Points, in no order, along strands that fork and pass close to each other.
In the rows, 128 means zero.
Two points are linked if the straight distance between their rows is under 236. Some points are linked to none.
<112>: [106  86  83 125 142 143 128 102 173 161 141 127 113 110 131 117 134 122
 158 117 155 132 150 135 178 149  48  92 165 181 175 117  95 138 132 115
 136 133  53 127 170 100 152 141 130 124 142 147 117 134  93 109 124 147
  96 114 173 140 126  60  91 143 112 158]
<485>: [104 125 166 148  78 112 172 139 185 151 119  81 127  68 128  79 165 122
 129 120  69 165 161 132 152  87 131 122 108 126 130 122  78 157 152  69
 101  92 174 124 126  69 108 149 156 133 125  67 101 118 158 138 119 148
  99 120 183 118 136 149 154 172 172 163]
<26>: [ 94 131 155 174 146  81 174  81 147 117 109 102 129 119 173 158 135 131
 125 125  84 160 150 157 144 116 118 122 156 132  87 124 136 152 123 135
 137 150 128 141 126 113 118  58 161 105  82  43 143  70  52 153  72 147
 128 129 132 160 215 131 143 160 141 122]
<537>: [112 102 145 121  49 104 134 123 197 138 182 108 133 102 139  85 191 145
  79 112 104 134 113 132 158  99 141 141  98 113 109 156  88 129 128 113
  88  97 192 139 161  85 131 110 181  76  98  81 152 111 127 143  94 159
 103 112 150 101 165 162 204 141 133 113]
<740>: [141 125 134 124 114 110 153 144 131 164 182 142  94  77  76 105 147 142
 104  84 159 167 163 193 145 112 130 204 139 164 101  98  90 128 106 106
  96  73 180  85 100  97 119 144 135 112 114  76 140 101 186 162 131 179
 108 144 146  97 155 101 153 120 163 112]
<559>: [113 101 148 145  98 124 163  66 167 126 162 109 124 149 146  67 165 148
 122 107 124 108 141  72 174 112 104  98  91 133 151 132 105 179 142  69
 111 138  55 161 158 155 107 154 157 142 199 138  84  97 143  95 102  80
  86 148 144 140 157 158 131 116 137 153]
<123>: [ 55 133 136 153 131 100  94  99  86 150  88 177 127 164 100 151 132 108
 103 127 141 127 140 171 118 139 147 188 138 101 127 116 160 152 164 147
 107 133  67 160 133 118  56 133 101  92 147 118 178 113 131 114  90 120
 120 125 128 123 127  99 141  63 111  71]
<888>: [114 157 173 148 142 119 120  60  89 150 127 200 158 159 136 125 156 148
 119 137 138  99 115 166  86  74 131  99  99 115  89 105 153  66 110 168
 116 156 130 128 103 142 137 115 165  84 133 196 124 139 102 135  78 119
 132 105  97 133 100 185 153 105  69 140]
<188>: [126  94 136 139 146  91 143 142 129 157 165 167  89  75  72 141 184 142
 122  99 161 115 157 188 149 108 133 187 140 173 118 120 101 156  95  82
 117 125 134  53 183 131 126 149 120 100 124  88 133  88 167 148 126 165
  72 173 126  94 144 134 134 117 106 121]
<908>: [140 114  68 102 145 135 112 169 153 180 130 162 106  92  86 144 134 111
 168 127 147  91 126 134 187 171  57 115 158 176 179 116 135 109 129 156
 129 132  49 107 246  91 159 131 150 175 119 153 127 122 132  95 114 164
 105 108 132 137 110 120 113 148 131 153]
<651>: [155 112 146  76 129 114 124 173 137 116 104 101 170 156  96 145 150 100
 154 151 114 142  53  83 130 122 151  92 110 106 148 166 134 113 144  67
 109 139 134 133 174 151 160 167 138 151 185 130 113 110 135  90 147 113
 137 153 169 164  94 147 132 132 144 156]
<175>: [133 151 124 166 117 118 120  79 115 191 160 180 149  98  93 113 194 142
 140 117 135 125 117 159 162 155  66 121 124 148 113 100 119 134 144 170
  90 100  44 134 141 137 138 122 160 159 133 167 144 112 198 144  94 158
 108 143 106 123 129 158 163  79 152 112]
<15>: [143 143 124 118 125 128 112  95 124 134 168 138 207 149 124 124 126 131
 104  98 149 126  81 128 153 129 107 115  99 147  96 176 110 105 108 116
 156 202 172 104  96 189 140  99 128  97 160 115 192  90 106 125  85 116
 141 128  67 131 174 121 150  78 127  82]
<276>: [103 204 125  66 150  74 138 177 176 141 112 108  87 113  77 107  93 111
 103 131 129 151 158 146 162 144 134 163 153 143 115 139 129 114 112 145
 102 116 156 127 196  60  97 116 138 139 116 104 134 116 133 114 112 192
 161  71 160 129 159 103 167 123 167 121]
<951>: [ 80 141 165 150 115 106 123 117 140 118  99 103 151 145 121 107 140 113
  85 143 107 141 154 139 133 137 171 185 120 109 119 137 133 189 180  97
 118 161 136 141 119 143  60 143 111 103 132  70 172 119 155 117 134 118
 106 127  99 116 158 110 145  92 145  82]
<504>: [133 130 163 101 187  98 162 131 103  88 136 121 188 166  95 165 122 139
 174 142 171 141  98 132  90 145 172 145 167 148 133 151 136 138  95  90
 138 148 127 111 123 171 133 154 103 131 139 116 124 112 116 144 182 114
 134 178 112 161 164 103  98  88 137 113]
<358>: [104 122 150 100 136 115 155 165 152 120 116 114 102 130 107 137 115 108
 111 154 106 165 125 181  78 101 192 166 162 118 163 121 151 120 153 111
  95  98 201 135 133  46 105 161 145 113 113 101  94 157  86 124 152 148
 111  98 197 122 100 109 120 189 126 170]
<147>: [133  61  91 193  73 121 117 148 123 105 118 128 111 143 159 166 112 114
 134 120 135 101  72 124 127 168 112 168 140  90 113 124 142 197 175 120
 105  93  99 162 144 142 107 108 177 134 135 124 182 115 144 148 140 109
 122 162 100 105 141 164 201 128 144  89]
<69>: [164 136 120 176 128 125 174 117 115 127 137  94 122  91 158 147 108 107
 160 113  95 192 125 170 131 106  82 118 160 137  88  80  96 142 142 126
 116  94 171 147  40 115 144 107 154 154 133  90 107 118 118 175 103 138
 142 139 169 156 147 115 122 166 178 149]
<162>: [137  92 148  87 134 130 129 110 183  99 166  63 149 187 169 144 150 100
 104 159  84 157 118 115 159 125 162 125 152 145 139 163 127 132 154 120
 132 198 165 153 127 146 168 103 103  88 107  89  96 132  73  84 159 122
 123 138 142 164 150  93  54 161 117 137]
<993>: [132 118 136  65 133 117  55 151 122 116 174 112 126 162  98 130 197 124
  58 134 125 167  57 146 135 130 194 193 141 132 124 174 120 134 131 129
  94 127 181 175 138 151 128 144  93  87  78 100 177 127 154 112 118 146
 121 145 149 109  87 104 125  86 111  51]
<239>: [121  97  73 184  57 137 123 172 156 145  96 116 130  87 118 109  96 109
 125 128 110 115 125 133 164 156  90 161 133 109  97 115 119 172 187 121
 134 110 144 127 151  94 123  89 162 136 125  75 189 122 160 139 142 159
 130 122 104 100 145 142 205 142 173  94]
<790>: [ 70  29 116 134  64 163  91  89 138 163 142 144 167 158 126 113 166 137
 110 143 146  90 135  93 188 120 114 112 111 139 181 156  97 148 168 103
 117 159  61 127 152 138 141 117  87  70 181 121 144 138 108  80 146 105
 102 176 127 129 115  67  98  93 106 110]
<332>: [108 107 121 149 117 144 105 138 205 147  75  87 158 112 179 152 170  96
 187 157  68 148 148 124 130 159 152  89 130 120 166 156 137 133 168 157
 150 158 157 120 125 103 175 114 108 135  56 129 125 202 132 113 170 171
 105  74 102 124 121  90 108 162 148 159]
<397>: [107 181 103  70 160 107 143 160 154 171 121 162 103  75  70 120 105 126
 149 124 148 126 126 151 142 154  84 111 165 156 144 116 130  85  96 163
  95  90 106 106 224  51 131 126 162 161 119 151 133 118 127 128  97 190
 137  79 177 130 116 119 163 128 141 147]
<1041>: [134  92 146 179 133  75 141 139 125  94 110 123  89  96 127 176 178 122
 137 117 122 109 159 160 143  96 150 165 143 131  72 126 129 178 109  84
 120 148 115  83 166 154 122 129 144 101 101  80 111 105 147 161 133 150
  99 179 105 124 162 170 146 137  97 115]
<900>: [103 122 150 127 107  93 135 112 192 111 121  69 139 170 200 166 151  60
 162 120  84 165 149 130 143 144 171 121 130 113 187 182 128 133 154 156
 117 153 142 145 122 113 161 132 132 132  99 128  97 154  92  96 150 126
  97 100 132 142 167 101 106 165 165 167]
<82>: [100 167 126  76 114 165 119 150 165 137  93  85 174 137 130  69  96 131
 143 137 139 129 161  57 127 154 128  79  87 118 173 161 113 106 131 110
 162 134 137 133 131 113 127 151  83 156 157 143 129 149 137  94 159 111
 150  89 134 135 119  89 111 117 153 149]
<755>: [130 118 127  71 150 164 114 159 133 122  97  92 182 141  97 118 113 126
 148 154 116 118  91  35 101 194 154  84 103 119 192 174 181 132 153  89
 150 144 119 122 177 120 120 147  88 180 160 129 137 120 112  83 156  85
 139 125 150 139  94 130  88 153 134 148]
<781>: [ 95 170  87  88 108 170  74 147 175 152 103 128 123 110 135  67  89 147
  95 122 147 106 161  89 116 161 119 129  99 124 159 165 113 110 115 150
 164 132 155 124 121  92 103 143 103 124 113 152 172 174 153 108 149 152
 136  46 111  89 114  87 142  94 121 100]
<222>: [ 87  99 113 117 170 148 119 125 117 161  81 183 179 151  78 186  85 125
 178 175 167 123 118 162 130 114  99  89 170 159 108 108 161  73 130 148
 147 169  64 120 153 112 156  97 110 121 134 131 116 132  82 113 149 155
 148 133 131 190 107  59  83  97 111 131]
<258>: [139 178 191 153 134 118 140 113  98 157 106 178 151 121 118 134 174 130
 164 129  98 113 162 158 102  73 134 105  92 129 115 116 149  77 112 152
 132 170 152  57 110 151 158 140 112 117 135 183  87 148 160 127 126 129
 109 105  73 123 106 189 121 139 114 167]
<137>: [165 132 143  98 116 126 112 111 113 105 187 124  99 145 140 140 171 128
  85 122 101  92  96 124 165 103 154 138 104 130 131 155 141 134 121 144
 118 181 137 107 160 189 159 119 122 112 122 148 104 108 129 112  98  94
 127 149  97 109 118 209 114 144  97 128]
<597>: [ 94 102 136 152  96 147 133 154 175 132  88  92 175 127 101 106 107 120
 117 173  94 134 111 127 128 143 144 154 138 123 119 130 146 174 224  88
 132 149 165 148 140 107 105 116 139 128 144  58 160 135 144 103 178 150
 118 143 127 131 111 120 149 147 161 120]
<207>: [117 124  75 119 170 159  76  87  93 148 131 175 162  92  93 148 120 128
  97 115 160 136  40 145 122 164  86 120 147 143 145 128 162 115 136 160
 140 157 114 132 138 141 118 113 143 112 141 121 201  96  98 112  57 130
 127 107 152 137  92 103 134 105  67 105]
<539>: [126 152 142 142  90 119 126 174 155 127  89 119 131 129 138  87 136 143
 169 139 135 111 136  93  80 136 147 111  98  95 113 121 110 136 133 107
 120  57 129 149 132 104 105 161 158 148 120 180 130 169 202 139 164 145
 151 121 118 104 112 153 206  98 173 129]
<973>: [124 159  96  99 196 177  99 128 151 112 108 106 116  83 139  57 108 191
  77 137 151 120 144  81  77 166 130  97 126 150 132 122 140 126 102 136
 186 147 154 133 109 119  85 130 105 136  71 135 155 162 129 124 136 129
 139  79 131 102  84 119 108 114  71 125]
<224>: [ 95 136 128 101 102 122  72 152  83 119 108 154  90 162 134 151 108  94
  80 115 123  84 125 125 124 145 178 179 110  70 169 150 173 117 138 187
 100 109 129 149 145 101  85 147 107 108 133 155 159 144 117 113 107  88
 128 103 121 103 113 141 138 116 111 110]
<930>: [180 165 104 128 148 160 158 160 163 136 146 118 142  94 123  87 104 146
 130 149 125 162 115 156  92 132 111 112 156 171 102  93 129 111 137 142
 157 126 212 105  92  98 160 115 152 142 113 148 109 184 151 138 200 182
 129  93 108 117 105 132 147 157 156 157]
<928>: [148 164 126 123 164 154 133 133 107 104 101 155 101 166 142  97  75 151
 129 137 150  67 167  91 105 139 135 104 118 130 154 116 181 135 127 153
 170 169  83 102 147 159 106 159  97 154 163 214  80 171 146  98 178  79
 129 114  81 117  82 152  90 125  92 169]
<743>: [124 115 145  83 145 149 134 105 111 104 161 112 154 203 114 104  96 139
 100 152 177 153 112 108 120 121 144 131 143 149 117 125 112 118 134 106
 122 121 125 202  96 155 117 131 103 112 167 113 114 126 107 120 169 105
 164 165 155 172 127  86  88  96 136 104]
<171>: [164 121 130 155 104 109 176 146  99  83 129  93 117 102 166 156  90 102
 184  95  90 169 123 122  91  64 137  87 124 108 126 123  93 113  95  80
 142  70 210 115  54  83 146 160 161 118 152 118  74 128  75 176 119 126
 133 136 183 142 145 132 125 197 134 193]
<795>: [174 153 109  92 142  90  92 168 107 126 147 166  76 139  89 151 141 101
  97 108 153  75 102 135 186 113 141 166 122 136 112 157 137 121  94 142
 115 177 109  85 208 177 143 135 126 120 130 165 132 111 166 104 112 128
 123 143  74 112 124 184 144  89 107  92]
<128>: [193 204 127  97 144 120 115 131 142  95 169  82  99 142 162  92 117 118
  87 101 122 141 141 101 167 122 143 156 105 125 111 163  80 129  90 130
 167 177 183 125  78 202 122 144 116 149 142 137 120 125 181 106 126 121
 148  97  82 124 162 123 115  90 150 109]
<1046>: [106 158 119 101 200  94 104  79  89 120  98 184 134 146  98 202  96  98
 133 123 157 151  42 158 101 108 117 131 150 113 123 124 185  91 110 149
 117 155 110 147 156 126 117 132 184 115 134 149 163 103  68 116  35 127
 136 100 167 160 109 111 134 103  81 112]
<253>: [153 127 127  99 116 111 122 118  88 107 175 166  93 184 128 165 100  84
  75 120 127 107  70 156 120 109 155 169 126 112 163 137 177 117 153 162
  92 149 147 138 143 133 132 142 155 114 163 153 111 120  72  95  93  81
  97 125 130 117 109 164 136 165  94 147]
<625>: [137 166 128 111 133 107 161 164 153 128 163 113  81 119 113 111  98 134
 121 120 150 163 175 167 126 166 124 188 184 161 121  99 109 138 108 165
 110  76 141 135 121  73 116 110 129 157  75  89 125 135 149 150 175 179
 144 110 134 129 183  65 146 133 193 115]
<1001>: [147 129 133 179 135 130 137  58  97 131 164 169 170 135 149 130 119 141
 111 101 142 118  89 168  85 115 102 133 101 127  99 119 134 116 122 147
 144 164 178 112  57 152 111 103 178  75 159 139 181 114  91 151  71 103
 111 114  86 107 148 147 176 118  90 111]
<570>: [138 105 120 159 116 131 146 143 100 124 130 145 144 100 156 146 128 141
 211  96 155 130 134 110  54 108 129  66 105 115 137 120  85  91  64 102
 148  59 167  89  61 120 163 172 127 123 126 183 107 157 118 189 144 131
 124 129 149 116 120 112 131 145 115 167]
<383>: [149 113 124 150  94 113  79 145 103 166 150 165 134 102 105 154 219 132
 178 110 138 132  92 140 125 159 119 134 109 117 127 124 107 120 129 162
  72  51 104 122 134 151 172 148 126 158  90 167 157 131 217 165 114 140
 121 145 109  93  91 161 171  99 149 102]
<24>: [107  95 127 117 135 103 105 108 150  85 128 123 172 154 159 117 156 170
 159 133 175 103  75  91  77 137 143  95 133 129  86 155 105 128  73  95
 141 101  97 171 174 147 117 114 180  92  74 166 173 130 118 158 140 125
 171 142 115 130 131 127 182  63  96  72]
<871>: [147 166 118 123 197 164 169 134 130  93 125 123 121 107 150  86  80 184
 136 131 148  93 167  96  56 177 132 102 136 154 170 106 166 146  93 143
 189 136 117  96 127 117 107 137 116 170 104 170 105 167 109 131 186  98
 119 105 106 113 120 141 107 165  91 163]
<975>: [136 130  98 161 188  96 131 160 152  94  46 110 101  83 130 170 121 116
 167 145 124 125 149 132 127 131 111 121 169 128  91 120 149 156 115 101
 171 153  91  93 172 131 114 123 152 149  87 102 133 120 126 145 130 169
 128 136 113 132 142 143 137 127 106 124]
<619>: [ 80  82  97 146  96 177  72 103 133 159 108 109 129 102 148 117 142 120
  97 124 100  91 167 103 202 157  99 127  97 119 183 177 120 150 163 144
 159 180  75 105 139 137 125  95  52 109 116  86 164 110 110  86 106 117
 115 134  95 121 136  78  78 117 117  97]
<474>: [131  95 114 109 168 128 103 146 114  94  98 131 173 152 114 146 120 156
 174 168 164  73  58  74 101 183 121 110 149 138 109 143 150 158 106  90
 136 139  41 138 226 168 129 102 137 155 107 164 158 117 138 131 174 107
 168 174  86 142 111 156 148  71 120  83]
<999>: [136 141 118 153 151 123 138 153 107  95  68 132 130 122 155 170  77 141
 191 130 151 148 142 123  37 128 136 105 153  94  89  87 133 111  81 120
 141  63 141 149  56 119 117 134 123 153  89 158 116 155 123 189 150 146
 156 129 134 131 114 101 134 106 126 123]
<329>: [171  92  93 131 116 190 109 125 103 125 115 106  97 113 137  94  91 132
  81 114 132 117 134  60 155 110 106 119  94 115 141 124 101 154 150  69
 161 154 128 138  79 186 115 155 101 152 197 118 130 127 149 114 121  76
 128 157 141 112  78 147  99 129 107 122]
<268>: [133 148 118 133 190 111 149 143 108 100  83 146 178 121  86 145  85 135
 170 151 167 105 118 120 100 173 122 130 150 143 117 120 172 165 125  81
 158 167  79 100 179 149  92 133 127 156 157 125 145 102 133 134 160 106
 134 163  84 142 154 143 147  97 127 113]
<231>: [169 155  91 133  92 172 127 130  91 138 141 122  77 122 151  79  65 124
  90 103 146 132 133  83 164 106  70 101  88 118 131  90  84 113 135 130
 124  80 109 174  82 138 120 148 136 174 213 166 100 120 162 125  89  80
 156 125 162 133  91 148 130 137 150 142]
<505>: [128 146 135 136  75 104 137 175 119 137 114 167 100 125 110 110 116 116
 130 115 143  92 139 147 115  75 140 130 106  95 107 116 117  95 106 120
 108  80 155  98 153  77 120 150 176 122 160 170 114 154 146 146 134 137
 128 105 130  99 124 170 207 124 138 156]
<198>: [124 129 192 130 107 110 179 103 170 148 121 102 154 107 120  83 200 138
 145 121  65 146 153 106 156  81 132  95  81 136 141 134 110 162 149  54
 109 142 115 103 150 133 113 173 141 138 174  96  70  88 162  99 101 112
  85 135 166 139 137 189 129 155 156 180]
<83>: [132 202 171 157 102 119 145 106 112 137 102 160 129 155 162  91 121 124
 155 120 112  82 181  99 120 105 133  74  57 101 150 127 148 106 121 159
 142 151  86 106 118 153 117 154 139 147 177 221  80 162 160 104 130  88
 127  99  85 124 121 183 144 117 126 184]
<7>: [ 94 171 110 139 180 116 153  74 144 156 122 126 115  92 145 107 120 131
 156  91 114 130 178 111 148 148  64  67 116 143 178 113 130 129 109 151
 143 151  60 117 144  85 110 124 148 160 150 143 109  97  97 110  54 110
  83  71 179 140 146 108 110 164 116 180]
<850>: [124 110 120  81 125 149  68 132 132 108 160 102 144 197 140 101 150 121
 105 141 137 131  83  84 146 161 159 156 142 137 155 174 127 143 141 136
 109 130 103 188 140 167 130 146  82 123 115 167 149 156 160 106 170 101
 158 145 121 129  87 105 106  66 138  72]
<310>: [138 116 126 123  94 147 142 166 137 147 159 132 124 127 134 126 113 107
  96 135  92 144 118 179 118 114 161 162 135 114 144 126 144  97 163 177
 110 124 232 123  87  80 166 104 135 109  96 119 122 179  98 132 162 144
 115  98 133 107 116 115 118 194 143 164]
<457>: [121  77 110 111 140 122 119  98 147 118 185 127 134 120 135 122 181 169
 122 116 176 125 108 123 147 127 106 103 144 166  96 147  79 114  66 102
 132 109 117 144 153 138 148 104 140  85  79 107 158 103 100 158 115 151
 144 140 143 138 161 100 130 106 104  90]
<165>: [149  47  84 183  87 147  83 156 118 118  93 129  92 138 154 174 131 102
 149 133 113 103 108 108 135 166 129 159 140  96 153 129 146 181 182 133
 115 116  75 134 134 160 142 138 103 159 118 133 140 161 166 133 168 111
 117 170 114  96  76 145 118 146 136 115]
<264>: [ 72 139 142 156 120 131 107  63 131 129  99  82  96 174 179 104 133 145
 112 137 122 138 204  99 155 131 111 110 119 112 114 117 110 145 146 162
 126  94  27 211  76 138  92 106  86 134  99 124 124 139 121 122 101 121
 176 122 133 161 151  89 105  81 155  87]
<546>: [108 112 172  99 150 110 141 127 123 134 126 153 123 136  90 103 157 177
 129 138 181 148 168 152  87  66 171 130 136 154  93 104  93  97  67  67
 122  81 141 116 113 126 111 162 120  93 127 132  94 135 131 148 161 149
 131 142 180 133 107  97 129  91  89 138]
<347>: [140  98 101 100 116 153 122 129 153 149 182 135 195  92 105 101 129 159
 123 103 167 159 102 129 160 126  79  98 120 177  96 150  59  94  85  86
 153 140 193  95  99 132 153  97 139  88 144  79 196  87 108 161 106 152
 138 133 131 117 157  69 152 108 132  89]
<336>: [219 192 117 121 145 148 129 159 138  88 120  78 135 129 143 110  91 122
 127 149 107 150 107 110 129 109 130 111 124 121  69 128 110 109 133 112
 159 161 199 140  86 186 159 120 141 162 141 139  98 152 174 118 164 138
 173 116  90 141 105 161 141 125 150 125]
<161>: [180 159 149  94 132  97 136 169 143 127 110 105 124 123  99 136 151 100
 212 141 122 157 103 109 160 113 117  83 135 129 126 126 107 103 114  81
 107 103  92 133 183 148 172 183 156 188 163 171  74 120 188 104 140 147
 143 129 160 169 105 148 145 120 176 173]
<825>: [195 124 108 148 165 175 164 146  58 137 150 185 101  73  79 154 133 160
 135 142 123 125 114 185  98 140 103 153 162 166 110  59 182 119 131 164
 127 111 127  84  92 140 163 105 108 158  88 126  96 130 158 158 140 141
 116 169 110 115  96 177  81 176 111 147]
<805>: [ 67 142 162 184 123 106 144  45 114 127 102 120 112 160 182 125 127 149
  87 125 104 122 168 120 119 106 111 111 119  90  83  96 142 142 132 158
 126 120  80 189 102 132  82  79 155  98 110 112 152  99  69 145  59 111
 156 128 124 151 174 140 149 116 113 101]
<31>: [151 111 139 142  86 174 186 148  94 120 178 103 160 131 157 108  98 149
 140 117 109 110 139 102 110 155 119 124 105 127 173 114 121 150 150 123
 143  94 151 105  96 130 143 123 109 165 169 123  92 122 128 140 191  74
 124 165 113 120 156 156 106 194 185 158]
<200>: [114 142 144 109 189 114 138  78  84  85 120 148 135 161 133 186  91 119
 106 146 123 144  77 144  58 131 169 158 152  98 147 112 210 117 137 163
 131 145 130 175 121 129  92 122 152 117 116 122 140 117  44 128  80  85
 132 120 152 147 120 138  98 153  73 129]
<9>: [137 112 134 129  76 193 123 118 117 154 180 135 179 180 150 104 122 132
 133 142 131 117 124 116 123 174 120 115  97 138 184 143 127 113 167 181
 122 118 140 134  86 152 177 124  93 148 157 183 103 170 135 109 205  82
 126 142  90 126 120 107  83 151 173 155]
<1040>: [ 85  62 148 158  63 169 126 119 132 160 137 146 170 192 135 114 115 118
 116 156 127 103 167 142 135 124 146 143 116 119 157 135 122 140 201 141
 129 163 131 121  98 134 140 121  76  86 183 128 105 176 119 100 211 105
 106 153  84 128 108  82  86 128 144 134]
<86>: [112 129 134 100 141 120  76 145 139 114 107  92  73 132 137 156 171 121
  83 151  97 140 139 127 137 128 174 169 155 111 100 136 139 123 112 151
 109 101 142 178 142 114 125 121  94 112  30  87 147 128 139 131 104 172
 161 120 148 127 112 118 108 113 110  83]
<830>: [117 161 156 158 134 102 187  72 114 134 152 159 137 149 127  80 116 141
 148 101 162 102 169 124 144 117 108 115  96 148 148 120 132 155 124 121
 142 158  61 112 128 155  98 161 132 140 215 164  85  96 142 119 125  70
  94 142  94 137 170 160 131  99 131 152]
<731>: [202 192 117  78 165 108 130 149 120  87 150  77  73 127 155 141 110 112
 141  96 140 143 168  87 172 105 131 104 127 136 135 152  76 103  51 112
 157 134 121 114 110 179 151 173 100 162 134 156  63 117 127 113 119 114
 153 119 130 140 168 117  76 119 118 153]
<880>: [ 97 149 129 148 139 136 144 150  89 155  72 178 148 117  95 185  61 108
 162 154 134 116 163 158 105 117 126 113 141 110 124 110 173  69 126 174
 141 145 128  78 129  72 127  85 113 130 148 134 113 141  68 134 120 136
 143 104 123 147 126 104 100 162 134 159]
<753>: [166  87 113 164 148 133 127 129  84 107 130 147 103 137 143 202 142 118
 162 137 121 138 106 165 108 145 125 159 172 132 122  90 152 148 139 164
 118 124  92 140  71 164 167 123 103 157  98 145  98 147 148 153 159 139
 121 177 119 128 107 118  69 140 123 124]
<621>: [107 108 143  99  53  82 114 174 138 121 179 145 110 145 118 128 162 131
 110 116 148  92  99 116 144 103 166 136 102  95 104 153 106  93  91 148
  78  62 143 134 205  88 147 108 183  88  95 135 140  95 118 145 106 140
 147 137 128 109 160 187 206 118 137 113]
<990>: [ 87 155 127 124 155 132 117  84 131 160 140 146 122 112 138 131 141 118
  92  93 109 110 166 133 169 153 118 129 101 136 166 153 137 127 117 171
 145 179  96  91 147 127 106 120 104 104 112 107 143  97  96 100  55 109
  99  84 121 121 169 120  94 132 101 137]
<330>: [156 114 124 175 164 125 165 114  96 127 134 158 135  65 115 188 163 142
 156 124  84 141  85 180  96 141 108 124 148 138 124  97 181 148 141 152
 119 141 142  94 137 121 161  90 153 148  78  95 133 100 106 166  84 130
  88 153 140 126 129 195 133 205 101 157]
<531>: [113 131 180 147  76 118 128 127 101 145 149 140 172 134 134 114 212 159
 177 120 110 113 111 104  85 156 160 119  68 102 143 135 124 133 125 136
  81  56 119 139 111 147 134 151 123 152 115 169 126 135 199 156 146 103
 131 152 104  98 129 194 166 111 161 134]
<525>: [ 88  96 119 126 106 162  81 131 114 131  84  99  54 146 139 137 115 122
  58 145 110 134 178 115 158 106 136 151 141  93 110 108 123 132 148 150
 117  93  90 199 103 109 102 111  77 112 109  89 132 139 107 114 100 147
 168 127 173 149  98  90  76 133 110  90]
<5>: [ 93 148 132 156 146 130 159 136 113 116  60 158 124 122 131 141  42 157
 138 156 154 113 171 147  53  82 129 101 147 101  73  84 158  92 107 131
 144 103 138 134 102  75  86  96 134 110 119 149 117 164  75 168 131 142
 155 111 143 137 101 119 144 139 107 149]
<394>: [164 104 126 117 111 184 121 139 113 116 168 111  69 119 131  76  98 153
  33 130 131 128 151 118 129  78 155 187 105 118 122 111  90 144 139 100
 151 137 197 127  49 166 113 146  83 100 152  90 131 151 153 126 143 107
 135 159 125  91  97 132  98 140  99 101]
<328>: [186  87 135 128 108 138 109 149  80  89 174 120  89 140 152 150 125 123
  59 127 107 103 112 132 127  96 158 185 127  98  94 137 122 130 135 123
 134 153 201 108  81 182 149 105  97  83 131 108 134 131 114 143 146 104
 138 178  87  93 126 173 112 160  91  97]
<35>: [126 125 131  87 166 122 146 143 164 126 135 105 156 128 115 161 116  95
 126 145 121 167 139 162 168 138 144 135 172 169 134 168 120 109 114 123
 149 190 178  97 132 106 156  99 100 114 105  50 130 109  75 109 150 163
 125 127 135 157 180  61  74 151 140 130]
<572>: [101  93 115 149 146 120 149 105 138 128 135 131 134 103 120 175 148 116
 125 133 105 166 112 188 143 154 120 157 179 158 118 115 154 148 155 165
 120 148 135 122 133 102 130  73 124 116  65  42 154  97  88 141  98 163
 109 139 138 140 164  93  94 167 129 121]
<272>: [171 192 144 124 175  79 152 132 126 126  76 101  78 105 119 158 127 101
 202 131 111 183 167 126 139 103 118  89 141 124 127 112 118 111  78 111
 123 105  87 109 116 135 138 184 124 176 132 162  63 117 157 127 112 154
 128 106 181 161 116 114  95 119 138 168]
<249>: [136 133  95 164  78 149 135 123 112 143 157 111 105 110 161  99  90 119
 112  95 117 167 117 126 138 117  73 120 115 108 112  89  92 124 151 140
 104  61 160 197  55 104 132 110 167 151 171 123 152 117 133 155  87 111
 156 116 166 123 125 122 169 149 166 123]

A fork is a point with three links. Follow the links from the first point to the second and name the forks in between, in order.
<531>; <15> -> <83>
<69>; <86> -> <137> <253> <572>
<35>; <9> -> <572> <268>
<332>; <198> -> <572> <268> <83>
<825>; <795> -> <253> <137>
<253>; <268> -> <572>
<231>; <239> -> <137> <253>
<805>; <975> -> <268>
<162>; <231> -> <572> <253> <137>

Follow the links from the first point to the second, and from the first to the third. Name the last point that the two ways share.
<1041>; <621>; <239> -> <268>
<188>; <394>; <15> -> <268>
<531>; <731>; <1001> -> <83>
<358>; <621>; <15> -> <83>
<795>; <993>; <162> -> <572>
